Points, in no order, along strands that fork, close into loops and pass close to each other.
Points whose rows are less than 97.7 apart are linked; no others are. Some points are linked to none.
z_638: [-7,4,-2,-25,-35,20,-5,-11,25,-8,24,-6,41,-11,-8,0,-18,12,-40,-36,34,-8,3,3,-5,-25,6,22,33,-10,44,-21,-11,33,2]
z_346: [1,23,2,22,20,24,29,-34,21,20,-16,2,-18,-15,2,23,18,37,2,21,-9,24,-30,-13,15,13,5,-4,1,-3,13,-33,-10,-20,-18]
z_538: [-5,18,-20,-7,33,-16,-27,20,-9,9,-3,2,-34,-2,-7,-24,16,-8,13,9,-27,15,22,-18,-16,18,-15,-35,-26,-4,-44,11,-37,-20,18]
z_13: [35,-9,-5,-10,-17,20,23,-22,-6,21,-2,17,-11,2,-7,19,12,33,-8,20,14,1,-7,16,26,-8,-22,34,32,-2,34,15,-2,-16,-29]
z_67: [-26,-21,-14,43,34,1,18,4,-10,6,-2,-5,-6,8,-2,11,-7,-35,40,15,-61,5,1,-2,-23,-11,13,-4,-34,-5,-26,22,28,-6,-24]
z_668: [8,21,-15,5,15,-17,-29,2,23,-24,-29,-22,-22,17,14,-43,-8,4,9,-10,-20,-17,-21,-17,-28,1,3,-31,-30,2,-10,-22,-50,-6,28]
z_599: [22,-11,21,22,1,-14,-8,-30,8,-41,16,-13,-18,19,21,4,14,46,-38,-2,47,13,-15,18,4,-11,1,-14,19,-22,24,-7,-35,-34,-19]
z_150: [0,19,-30,-21,31,20,9,1,-24,-13,-3,-3,4,-26,-18,-14,-15,-2,-6,-32,-21,15,5,-11,-26,-6,12,-5,32,-18,15,25,-20,48,-16]
z_477: [5,12,-15,-22,-18,45,12,-9,6,-1,9,16,23,-11,-23,-9,-23,13,-25,-21,6,-15,-11,-18,-1,-23,-11,39,23,4,43,-1,-8,51,15]
z_591: [-15,1,5,-4,14,45,25,-3,14,-18,48,6,0,7,-36,-2,-10,23,-22,-31,15,20,9,-24,-3,-20,15,3,-18,-32,16,-18,14,23,7]
z_18: [5,-30,29,41,-33,-12,10,2,22,-24,8,-21,22,31,36,19,-8,-17,11,-11,-4,-18,-18,18,1,-12,25,11,9,6,9,-14,34,-7,-16]
z_32: [11,14,-14,2,29,-12,20,6,-23,14,-20,8,-7,-14,12,13,16,1,36,8,-20,15,-12,16,-3,31,-3,-5,19,7,-15,15,0,-6,-29]
z_33: [-13,9,-26,4,-9,3,-17,11,-25,1,-10,7,29,29,11,20,-3,-19,33,27,-18,20,-35,0,-20,42,2,-7,23,29,-2,5,16,16,-33]
z_552: [-24,-30,-1,8,-14,18,8,13,-8,-17,48,0,19,22,-25,4,-19,-22,1,-9,0,8,24,-6,-5,-13,28,11,-16,-13,4,10,62,22,-7]
z_289: [-15,-18,17,17,9,14,38,-8,20,16,19,7,-2,-9,0,11,2,-9,4,-3,0,7,7,-15,16,-9,6,11,-55,-20,-16,-20,36,-21,25]
z_692: [19,43,-26,-29,9,15,-12,-15,-7,0,-18,16,-13,-10,-3,-9,21,32,-8,19,13,24,-25,-7,2,20,-30,-11,22,7,20,-6,-65,0,13]
z_340: [11,-5,-11,-22,51,-3,31,20,-11,27,-9,16,-17,-17,14,-11,9,-23,37,1,-28,-13,30,7,8,2,-12,2,-19,-17,-29,25,3,-4,14]
z_590: [30,-24,14,2,-42,-8,-18,-5,-8,12,2,15,9,28,5,21,16,4,-13,24,37,-12,-11,32,24,2,-27,25,26,10,20,17,7,-28,-18]
z_533: [-24,23,-37,0,-12,-5,-48,17,11,-4,-8,12,21,27,6,-14,-4,-24,24,2,-23,5,-36,-24,-36,34,-15,-12,-13,41,-12,-15,-32,20,18]
z_149: [-26,-15,-2,24,-31,19,2,3,-20,31,0,-4,16,0,-26,29,-5,-14,8,33,-26,12,6,-18,5,-4,17,37,-29,23,5,-3,60,2,-15]
z_163: [9,-28,18,-7,-59,-29,-12,-4,12,-7,1,-17,47,6,34,13,-3,-1,-31,-15,32,-17,-9,34,1,-8,4,25,46,16,27,-18,-5,-24,-23]
z_48: [-28,-5,11,65,31,-5,4,-14,18,7,16,-4,-20,27,-10,4,5,-8,7,18,-31,18,-11,-27,3,-4,17,-26,-86,0,-29,-20,18,-35,14]
z_901: [2,19,-30,-45,12,39,32,15,-7,23,-5,14,25,-18,-5,12,-8,-9,31,-26,-25,6,2,-9,-6,30,-23,19,28,1,-9,1,2,38,28]
z_389: [-6,0,29,22,7,-7,3,-2,-3,34,14,18,-14,-3,0,28,32,18,6,35,17,22,6,7,37,47,-17,-34,-19,6,-34,-8,37,-56,8]
z_237: [6,3,18,15,39,-29,34,-7,21,24,-5,0,-17,-23,36,-3,11,-8,22,-12,-8,-16,18,23,11,-2,16,-26,-15,-37,-13,-8,8,-25,13]
z_225: [19,43,3,-16,36,-11,-8,-9,-10,2,-22,10,-46,-25,-9,-12,21,48,-10,12,10,18,3,-2,9,9,-14,-26,3,-17,-2,1,-54,-22,10]
z_984: [13,-12,17,28,51,-7,-2,-1,-7,-22,35,22,-34,43,-11,-1,10,8,14,23,-1,17,-16,-2,9,13,3,-26,-26,-18,-20,25,9,-22,-3]
z_38: [5,-10,-7,6,-20,21,2,-20,-23,-11,30,5,24,6,-27,18,-10,23,-37,3,34,16,10,11,1,-29,0,26,45,-15,49,16,-1,11,-37]
z_285: [-5,17,18,16,-5,7,8,-26,10,16,2,12,-2,2,-1,35,29,41,-12,27,24,38,-22,1,28,35,-5,-12,3,10,-6,-31,15,-43,-4]
z_466: [7,21,1,1,15,-14,-34,-11,-18,-25,4,-7,-39,6,-9,-30,9,18,-22,11,22,26,4,-8,-11,2,6,-34,-4,-14,1,8,-46,-15,0]
z_385: [-12,-16,13,7,-27,2,8,10,-12,39,7,4,19,-21,-5,31,5,1,2,12,3,10,29,10,17,9,11,24,-2,4,-2,-5,57,-19,-18]
z_244: [1,-14,12,-13,52,-1,20,13,10,-19,45,6,-9,15,14,-8,4,3,23,-44,10,4,15,8,4,10,4,-27,-18,-43,-24,13,14,-14,19]
z_252: [-2,-6,10,-2,0,-15,20,0,-10,11,-19,-24,-2,-43,2,-1,-7,3,-19,-24,2,-12,46,28,-6,-36,30,10,26,-28,-2,8,12,3,-19]
z_693: [12,-19,33,9,2,0,22,-6,37,-29,10,-19,-7,-3,16,-14,-14,22,-34,-41,21,-7,14,7,5,-48,30,2,14,-35,19,-26,-8,-6,-2]
z_440: [36,21,-15,-25,-9,10,-36,-23,-7,-17,8,15,-18,23,-11,-15,18,40,-33,23,45,8,-21,-1,4,8,-36,-3,14,-5,19,2,-55,-11,18]
z_433: [12,2,-17,7,9,19,30,-8,2,-25,18,18,22,31,-4,32,-6,13,13,-17,5,1,-30,13,-11,4,1,13,46,-13,34,6,4,39,-29]
z_463: [-5,14,4,9,1,-28,13,-4,-21,7,-35,-23,4,-27,12,15,11,2,12,17,-6,24,2,18,-14,5,27,-12,29,-6,8,8,-8,-20,-49]
z_785: [-1,6,4,-2,-43,-29,-20,-2,-4,-20,-12,-39,33,-9,36,4,-9,-9,1,-12,17,2,-18,21,-21,10,24,-2,39,13,16,-15,-8,-2,-25]
z_867: [-21,-7,18,0,0,14,-1,-7,37,-38,60,7,20,15,-8,3,-18,22,-33,-45,46,17,6,-11,10,-7,22,-12,8,-20,18,-37,10,17,4]
z_687: [-19,17,-5,-33,-22,42,22,-10,34,-5,16,-8,45,-19,-21,23,-17,21,-19,-43,32,27,3,-13,3,18,3,16,33,-4,36,-42,1,36,6]
z_226: [-21,-21,-12,27,29,5,6,21,-4,-6,-10,-10,-12,-1,-7,-22,-20,-57,25,-1,-65,-18,17,-22,-21,-22,10,1,-70,-4,-36,24,12,10,6]
z_406: [1,23,-10,-16,-32,9,-15,-11,-30,4,-31,-17,4,-33,-8,-14,-17,5,-25,13,0,4,-2,-2,-9,-32,-2,19,20,10,30,12,-34,23,-22]
z_84: [39,5,-16,-2,19,20,4,-28,-16,-4,14,33,-2,35,-12,23,9,37,-4,24,24,20,-27,21,15,9,-30,14,34,-8,31,27,-13,2,-25]
z_779: [-17,19,-45,-11,11,12,-29,25,-46,-3,-4,10,20,12,-18,8,-9,-24,14,14,-38,25,-16,-11,-43,32,-10,-12,13,31,7,28,-8,37,-31]
z_713: [-24,28,-36,9,-7,30,-30,-3,13,-23,40,23,29,33,-24,-3,-24,-16,-6,-1,6,1,-29,-24,-32,23,-10,-8,-4,34,26,-6,-22,59,18]
z_503: [-21,14,-4,1,-61,-13,-51,-3,-24,-13,-18,-17,16,4,-14,-11,-15,-19,-24,26,15,8,-6,-3,-14,-21,5,12,14,21,21,7,-4,12,-10]
z_784: [-26,-8,40,23,-5,-27,-2,-1,-5,35,18,3,-26,-18,0,22,20,-11,-13,24,21,16,41,-3,32,23,-2,-24,-49,0,-40,-21,37,-57,15]
z_476: [14,-15,-9,-38,-15,-6,-32,27,-12,-3,11,24,8,19,-5,-21,3,-20,2,4,14,-28,4,2,5,10,-33,8,-1,13,-14,15,10,6,41]
z_601: [16,-4,-14,19,-8,7,10,-5,-24,-18,-11,6,18,34,15,21,-11,-2,21,19,-15,-9,-46,20,-13,-6,1,27,34,12,31,30,3,28,-35]
z_805: [2,8,-3,-8,8,-37,-30,16,1,-6,-28,-18,-20,3,29,-31,11,-13,19,4,-11,-10,-7,1,-17,24,-3,-34,-8,20,-34,-7,-34,-20,17]
z_797: [24,-7,19,-4,1,24,27,-8,55,-8,11,9,27,18,25,20,8,33,-7,-34,27,-5,-29,10,17,2,-8,9,34,-9,15,-34,-2,-13,8]
z_619: [-6,-8,-1,-21,-9,-7,18,20,-25,60,-17,7,7,-45,-16,29,17,-13,18,26,-17,15,55,13,16,21,-14,12,-6,1,-14,16,52,-15,-5]
z_276: [-37,24,-7,-28,13,44,23,4,44,20,-9,1,17,-32,-11,2,3,-3,13,-32,-24,14,4,-35,1,23,1,2,-48,5,-16,-41,-2,-5,33]
z_439: [7,15,-25,-59,-2,14,4,12,-30,24,-4,14,23,-30,-22,16,2,2,-1,-12,1,11,28,8,-5,17,-13,21,48,1,5,19,4,31,-1]
z_99: [14,-2,-25,-18,-8,51,43,0,-10,7,-4,13,6,-23,-20,9,-24,7,-4,-14,-29,-32,-6,-12,7,-29,-28,50,6,5,18,21,22,59,15]
z_499: [18,-22,20,12,1,1,26,-17,3,-14,14,-14,1,-9,-5,12,-4,26,-38,-13,26,7,11,21,6,-41,23,14,42,-31,41,-6,-4,-21,-45]
z_247: [-12,-32,-1,-32,0,20,3,33,-7,-10,35,13,16,12,-20,-16,-24,-30,8,-25,-3,-20,27,-8,-2,-26,-5,17,-10,-18,-4,26,41,25,19]
z_194: [23,11,9,-20,1,14,9,-11,42,-6,-9,5,-3,2,14,-15,7,30,1,-29,19,-15,-22,-9,12,-4,-9,5,5,-8,6,-31,-22,-8,36]
z_386: [-24,13,-5,-49,-27,9,-12,17,12,25,6,-5,40,-28,-12,-9,6,-13,4,-20,12,13,18,-20,8,44,4,-8,3,22,-24,-33,11,-4,28]
z_393: [-25,17,-13,-14,15,-20,-46,21,-32,4,10,12,-25,-6,-20,4,15,-10,10,19,-1,37,25,-10,-8,51,-10,-46,-13,17,-41,9,-8,-21,-6]
z_170: [12,0,-1,-20,9,-34,-13,20,-19,18,-23,12,-24,-22,5,-16,15,-35,12,12,-9,-32,37,13,8,2,-17,-2,0,0,-40,29,-2,-3,15]
z_991: [-10,7,3,-9,-40,-12,-24,11,-22,11,-8,-2,32,15,12,25,8,-13,22,19,15,8,-12,15,2,39,-6,3,31,39,-7,-5,28,-9,-16]
z_873: [-9,4,-17,37,-8,8,9,5,7,-15,-42,-15,11,9,22,3,-24,-15,37,-2,-60,-19,-48,-3,-27,-9,10,12,-7,28,8,-10,-11,34,-20]
z_368: [15,30,-6,-20,31,9,-9,-10,29,-9,-14,-1,-33,-4,4,-40,3,34,-14,-17,-8,-5,-14,-27,-3,-6,-9,-21,-26,-11,-3,-20,-47,4,46]
z_36: [5,-14,19,-3,34,-22,31,2,-8,9,19,-2,-16,-25,-3,0,11,12,-5,-20,12,9,47,35,4,-8,17,-10,21,-48,-6,17,15,-15,-21]
z_208: [10,28,-11,9,22,33,27,-26,-20,31,-28,16,-32,-36,-31,18,17,31,-9,27,-22,30,-1,-21,20,-3,-12,2,-8,0,12,-1,-14,-7,-10]
z_45: [12,-33,20,5,-32,2,38,-12,12,17,3,-8,47,-7,18,37,1,24,-3,-21,3,-6,7,33,5,-8,9,28,47,-9,22,-6,30,-10,-38]
z_548: [-12,9,-5,8,-26,-17,-56,-2,11,-50,5,-27,-2,31,5,-28,-18,-8,-12,-14,22,5,-26,-14,-31,0,18,-32,-6,18,13,-12,-35,13,15]
z_796: [31,-3,-15,-14,35,8,33,9,-29,20,-23,15,-40,-31,-8,-11,-3,2,11,9,-29,-19,15,-5,16,-24,-30,20,-5,-11,-6,42,-1,13,14]
z_123: [10,11,-14,0,19,11,1,-12,-12,-37,20,8,0,20,-11,-5,0,24,0,2,16,20,-23,4,-2,4,-5,-14,31,-18,26,14,-18,18,-21]
z_528: [-2,-38,41,33,-29,-37,-22,-11,17,9,-4,-31,-17,-12,-8,-7,9,-12,-46,26,41,-17,40,4,25,-38,23,2,-15,1,-17,-18,17,-26,-6]
z_155: [11,-32,28,16,-41,-32,-32,-9,-10,-2,0,-8,-7,15,3,6,6,-12,-24,28,28,-19,11,22,27,-16,-1,0,10,11,-6,7,17,-32,-11]
z_164: [-19,14,-2,-37,-41,-25,-51,15,-2,5,-4,-15,22,-16,1,-16,6,-14,-21,-10,23,-1,17,-11,-3,24,8,-10,16,28,-15,-19,-9,-3,16]
z_31: [-4,-13,8,0,39,7,22,4,-11,-21,40,5,-21,5,-20,-3,-1,16,-6,-26,10,19,24,-1,10,-22,22,-15,-10,-52,-10,11,6,-1,-4]
z_992: [-17,0,10,10,-8,-13,-24,6,-7,1,13,-11,-7,12,-13,-6,5,-11,-3,20,11,8,12,-20,4,9,16,-16,-19,15,-17,-15,20,-15,-1]
z_504: [18,-12,4,-44,-7,-14,-3,12,1,4,16,18,15,2,7,4,12,7,0,-27,34,-8,28,28,9,16,-12,2,35,-8,-9,11,12,-10,-3]
z_938: [-14,10,-22,-32,-15,14,-40,29,7,-5,10,17,7,14,-3,-29,-3,-33,7,-8,-7,-14,-10,-28,-12,24,-16,0,-16,22,-13,-8,-11,20,49]
z_354: [6,29,-3,-18,-21,9,20,-26,7,8,-51,-26,13,-39,15,-1,-9,24,-16,-7,-2,-1,-13,4,-3,-21,6,22,34,-4,40,-23,-30,9,-16]
z_685: [-15,3,-14,-24,51,15,43,8,-15,17,6,2,6,-31,-6,11,-10,-26,32,-32,-39,9,29,-11,-15,0,-1,2,-25,-26,-19,25,18,3,6]
z_72: [-20,-5,6,29,-22,11,16,9,25,-12,-14,-16,35,9,17,15,-30,-18,31,-12,-21,-15,-36,3,-15,-5,29,11,2,22,14,-21,31,20,-23]
z_338: [-19,5,-7,-39,7,32,42,12,4,17,9,5,36,-31,-7,18,-19,-3,28,-47,-21,12,29,-14,-17,20,6,9,-2,-12,-3,4,30,31,8]
z_213: [-31,0,0,-23,37,22,31,17,19,-2,8,-4,11,-28,-13,-24,-24,-23,18,-56,-28,-4,27,-32,-8,-19,13,-2,-45,-30,-14,5,0,15,28]
z_19: [-37,-4,1,-1,24,-8,-13,15,-7,-5,40,-3,-8,16,-15,-9,-1,-28,9,-9,-8,24,22,-25,-8,17,18,-33,-59,-12,-38,3,19,-10,10]
z_391: [1,6,12,10,7,-38,-17,-7,-30,-15,-23,-13,-32,-15,-3,-7,13,-3,-15,19,19,15,19,17,-6,-14,18,-30,21,-14,1,26,-32,-19,-36]
z_570: [-19,-18,21,15,34,-14,48,-2,20,25,3,-13,5,-31,26,17,-4,-40,21,-12,-14,-8,37,9,13,-10,7,-4,-44,-41,-16,-1,34,-18,25]
z_634: [-10,5,16,12,-29,-13,-34,-6,37,-36,2,-25,0,27,25,-15,-4,8,-4,-22,21,-9,-41,-18,-2,12,5,-33,-29,30,2,-50,-16,-9,28]
z_255: [25,-4,-3,16,1,2,5,-5,12,-15,-10,11,-6,32,22,2,1,18,28,9,-9,-17,-43,13,-2,8,-14,12,11,12,6,3,-6,-3,-11]
z_632: [16,-26,23,31,21,-8,23,2,23,-25,-13,-26,-14,2,27,-21,-9,-3,7,-24,-4,-34,0,13,-9,-41,32,0,4,-30,9,1,-4,2,-7]
z_542: [20,-15,29,-21,-28,-26,-23,6,18,3,12,-9,-2,-10,13,-14,17,7,-29,-15,42,-26,12,13,28,0,-26,2,8,6,-11,-27,-2,-37,28]
z_452: [5,26,12,3,46,-25,26,-2,1,35,-22,12,-31,-44,15,8,25,17,18,12,-1,6,29,17,25,22,-11,-29,-4,-16,-30,2,-10,-25,7]
z_482: [-17,-5,-13,29,7,46,19,-5,-10,10,-14,-4,-5,-21,-36,6,-30,-11,5,1,-51,11,-2,-37,-7,-44,15,23,-28,8,10,13,19,32,-3]
z_229: [16,21,-10,-26,-21,-15,-55,-15,-13,-34,43,19,4,25,-9,1,16,19,-33,6,66,23,-7,14,-2,26,-34,-19,37,-1,16,6,-33,-6,8]
z_793: [9,-12,6,-27,-58,-19,-25,20,-19,19,-24,1,28,1,10,7,3,-23,1,22,2,-29,4,32,-2,2,-5,23,27,26,-9,5,17,-2,-4]
z_554: [-24,21,-7,-16,2,30,0,-15,9,3,24,7,9,-1,-27,3,-7,27,-26,-7,15,35,-3,-25,10,12,16,-9,-9,-2,5,-39,1,11,11]
z_423: [0,-6,-15,22,18,-7,-10,21,-16,-17,3,3,-9,25,8,-10,-8,-28,38,12,-30,-4,-11,-5,-27,7,2,-16,-23,8,-17,23,10,10,-17]
z_426: [8,29,-34,17,-3,1,-42,4,-3,-13,-27,3,-6,42,-1,-15,4,-2,20,35,-19,10,-57,-5,-31,28,-26,-22,-8,40,9,15,-43,9,-1]
z_507: [19,-9,18,9,-13,3,25,-4,25,19,-3,2,32,0,29,30,14,19,8,-2,18,1,-20,19,14,18,-3,21,35,11,10,-26,18,-27,-14]
z_443: [-7,-30,22,14,-15,-23,-23,-3,7,-40,43,-14,1,21,-2,-8,-13,5,-33,-28,37,-1,18,-1,-6,-11,29,-10,6,-8,5,-16,20,2,-8]
z_203: [4,5,11,-4,17,-13,34,5,-12,60,-19,11,-31,-48,-8,18,20,1,6,29,-6,-5,56,23,23,0,-12,1,-8,-19,-17,23,22,-17,0]
z_320: [-22,19,-18,-17,38,45,27,7,34,-1,2,1,7,-13,-13,-6,-17,-1,24,-45,-42,1,-9,-34,-9,4,-9,-4,-30,-3,-4,-11,-20,22,19]
z_143: [20,13,5,-2,43,-6,14,-7,6,27,-24,10,-58,-33,1,-21,23,19,-3,20,-6,-3,22,1,25,-15,-10,-12,-27,-26,-17,0,-34,-25,31]
z_650: [8,2,4,17,7,-42,-5,12,-6,14,-53,-16,-18,-18,32,-25,3,-33,21,10,-34,-33,10,22,-14,-6,-1,-11,-2,12,-25,22,-17,-1,6]
z_223: [-11,11,-30,-14,-43,0,-48,8,-33,9,-23,13,11,2,-11,-12,-7,-24,-8,39,-16,-19,-15,-14,-11,-8,-16,24,9,39,15,26,-12,30,7]
z_979: [-9,-21,32,12,-10,-46,-5,-1,14,3,-29,-48,7,-40,26,-15,-4,-27,-22,-12,11,-23,46,20,-2,-34,41,-10,12,-16,-12,-18,1,-8,-5]
z_43: [-36,-20,0,30,21,-27,13,2,15,12,-27,-32,-16,-25,9,-13,-14,-63,16,9,-47,-18,35,-11,-9,-28,28,-11,-57,-10,-37,-3,5,5,10]
z_556: [16,-32,9,-23,-25,1,-16,17,0,-13,48,18,9,39,-6,-9,-4,-10,-11,-11,27,-34,14,8,6,-18,-15,36,5,-9,0,27,31,15,18]
z_550: [-22,13,3,0,18,-5,-1,2,36,8,5,-3,10,3,30,5,13,-2,41,-15,-9,16,-23,-11,-6,53,-3,-31,-23,14,-42,-38,-2,-23,26]
z_786: [-26,22,-35,-45,-21,23,-15,2,-29,18,20,12,56,-8,-25,22,0,-1,-7,-1,19,20,21,2,-13,47,-4,11,49,8,18,-1,6,44,-4]
z_564: [14,-37,28,26,-29,-9,43,-2,10,11,-12,-9,22,7,20,24,-8,-9,-1,-8,-17,-36,-4,35,10,-36,28,38,21,-1,13,10,40,2,-25]
z_923: [-11,-21,4,24,-34,12,-13,0,-11,9,26,18,14,39,-16,23,-5,-16,8,37,3,1,-13,-15,21,12,-2,27,-21,22,4,0,57,-6,7]
z_493: [-31,13,-9,-12,43,-6,2,11,11,1,6,-3,-5,-15,0,-30,-2,-22,24,-26,-30,4,17,-15,-17,13,12,-28,-52,-16,-36,-4,-13,-12,22]
z_531: [-27,10,-43,-7,6,8,-41,13,-9,-20,29,22,25,33,-18,-15,-13,-23,9,-1,-12,18,-21,-14,-32,50,1,-26,5,28,-6,6,-16,40,0]
z_270: [10,12,-6,-16,-1,30,22,-12,-22,27,-3,14,-6,-28,-34,14,4,26,-20,10,5,12,11,-10,21,-12,-11,28,13,-6,25,-7,15,8,-6]
z_614: [11,9,-1,36,30,18,0,-20,12,-10,-13,7,-49,26,-13,-13,11,31,-6,33,-18,9,-44,-19,11,-5,-4,-12,-42,6,-1,-8,-29,-13,15]
z_886: [-29,26,-6,-11,-20,13,-41,-4,11,-27,23,0,7,2,-11,-19,-13,6,-31,-19,25,14,-15,-26,-14,6,11,-19,-5,6,11,-30,-32,19,18]
z_294: [9,-29,28,24,-25,-25,-29,-14,19,-51,37,-25,2,44,15,-3,2,17,-41,-24,54,4,-23,7,0,-13,8,-14,19,-7,32,-13,-16,-17,-12]
z_715: [-18,22,-17,12,-31,37,-14,-1,17,-19,17,17,14,15,-22,-16,-31,-10,-22,-2,-6,-13,-28,-31,-15,-21,-3,27,-3,27,38,-10,-7,57,21]
z_108: [31,-20,29,-16,-20,-29,-21,-14,20,-13,18,-9,-8,1,25,2,21,41,-39,-21,58,-9,-5,26,13,-1,-27,-3,29,-6,6,-12,-36,-56,-1]
z_663: [-12,-11,26,-28,-39,-32,-29,17,13,17,-8,-14,9,-27,16,-21,5,-30,-16,-8,19,-28,32,9,15,9,-5,-1,-9,13,-31,-25,13,-25,38]
z_731: [19,-47,12,2,-24,3,2,0,13,-23,36,9,22,31,-3,-5,-13,-1,-26,-24,20,-29,7,27,2,-48,0,35,31,-21,31,18,13,13,-15]
z_3: [40,-24,7,16,21,-7,33,-3,4,-15,-40,-14,-29,4,22,-19,-11,-3,14,-1,-28,-49,-4,21,-11,-52,4,19,6,-16,3,33,-22,23,-5]
z_64: [-28,9,0,31,18,-5,-19,-14,34,-35,10,-27,-15,17,0,-19,-7,20,-11,-20,-9,28,-24,-20,-22,9,35,-46,-40,1,-7,-35,-30,-8,-1]
z_441: [26,16,-15,-16,38,-4,35,10,-19,3,-32,7,-3,-9,27,3,5,4,44,-23,-36,-11,-18,14,-25,23,-17,3,41,-7,-6,31,-10,27,-16]
z_457: [20,15,-24,19,22,-5,-20,-5,-18,0,-27,13,-34,25,2,-16,8,5,8,51,-26,2,-30,-17,-5,6,-23,-8,-18,22,5,23,-31,-7,1]
z_232: [17,-14,10,55,9,-14,-1,-8,12,-5,-22,-13,-41,28,7,-13,11,-4,0,45,-24,-10,-17,-14,12,-26,13,-6,-52,-5,-8,1,-1,-11,6]
z_345: [-12,10,-2,-3,-1,-7,-41,9,-27,0,30,23,-1,17,-25,12,13,14,-6,30,26,34,-5,-13,13,43,-12,-25,-11,22,-24,-8,15,-20,-8]
z_592: [2,5,-20,-4,-36,12,-15,8,-11,14,7,27,24,26,-18,8,-8,-13,2,31,-3,-11,-17,-1,6,7,-16,28,7,32,20,11,22,28,6]
z_153: [-8,-13,12,-8,-13,29,11,15,15,14,20,20,14,22,-15,10,0,-11,14,5,-4,-10,0,-30,19,11,-7,17,-53,14,-6,-19,53,-11,30]
z_932: [16,34,-5,-38,-7,9,30,-27,7,27,-31,-5,26,-38,20,17,17,22,6,-6,18,9,-1,14,10,15,-13,14,57,-2,13,-17,-24,-1,-17]
z_190: [26,-9,-4,16,19,-21,-21,20,-26,-15,17,23,-26,42,0,4,13,-9,26,36,1,5,-5,11,2,27,-15,-15,-4,14,-14,46,10,-8,-10]
z_977: [-10,-1,20,34,-22,-34,-11,-12,-16,-30,-14,-35,13,3,27,15,1,6,-9,11,20,22,-17,18,-13,-3,24,-24,28,2,13,-12,-9,-30,-42]
z_587: [14,-35,18,42,-9,10,28,1,1,15,-39,-11,-18,1,5,1,-8,-17,14,32,-37,-47,-6,-3,23,-45,4,43,-27,12,-7,20,32,11,2]
z_888: [30,-4,5,-39,2,-29,-8,5,-11,-2,21,18,-14,-2,-2,11,24,23,-11,-5,49,4,33,44,13,-2,-29,-1,48,-18,7,29,-20,-29,-33]
z_868: [14,-26,6,8,21,10,31,5,-6,16,-20,3,-39,-12,-8,-12,-2,-24,5,9,-29,-30,19,-14,14,-52,-7,32,-42,-9,-9,31,6,10,20]
z_228: [-29,3,11,24,-1,-27,0,-2,4,8,-22,-40,-4,-26,15,-16,-11,-26,6,-12,-24,-10,16,-2,-10,-13,42,-15,-21,-8,-15,-14,-3,0,-11]
z_328: [22,6,0,-25,-5,-32,-3,0,-21,15,-35,11,-20,-27,-2,0,18,11,-7,19,24,1,22,32,7,-16,-10,-4,33,-4,-5,30,-38,-17,-19]
z_892: [51,1,-15,1,24,-13,24,-2,-9,-20,-41,0,-24,13,39,-14,3,17,26,0,-22,-31,-26,23,-11,-8,-13,8,24,-8,9,31,-19,11,-4]
z_824: [-21,-23,18,52,-6,-22,-9,1,14,-2,0,-24,-18,19,8,-5,0,-22,10,20,-10,-5,-10,-15,11,-2,15,-15,-53,15,-26,-15,22,-23,10]
z_27: [17,18,11,-18,-8,5,-23,-17,0,7,18,28,-22,12,-19,-1,26,39,-39,27,40,17,-9,1,27,24,-38,-6,-10,7,-14,-15,-16,-29,37]
z_848: [-17,-11,10,51,0,18,29,-7,6,22,-36,-26,-7,-14,-4,7,-21,-28,3,13,-50,-19,2,-20,-2,-41,29,17,-39,14,-1,-6,24,6,-10]
z_370: [26,-4,-34,0,15,36,31,-2,-39,3,-27,12,1,-14,-6,8,-28,3,5,5,-47,-32,-29,3,-4,-29,-30,39,19,18,20,46,3,61,-14]

A fork is a point with three links, a tip a point with one. Leave the first point through the second and follow the links. Name the first fork or tip that comes.
z_386; z_164 => z_591
z_72; z_18 => z_805
z_984; z_190 => z_31
z_668; z_368 => z_873

How many points has the smallest loop of links through each point below? Write 0 if it is on no loop.
z_237 => 10
z_538 => 6
z_223 => 0
z_685 => 8
z_45 => 0
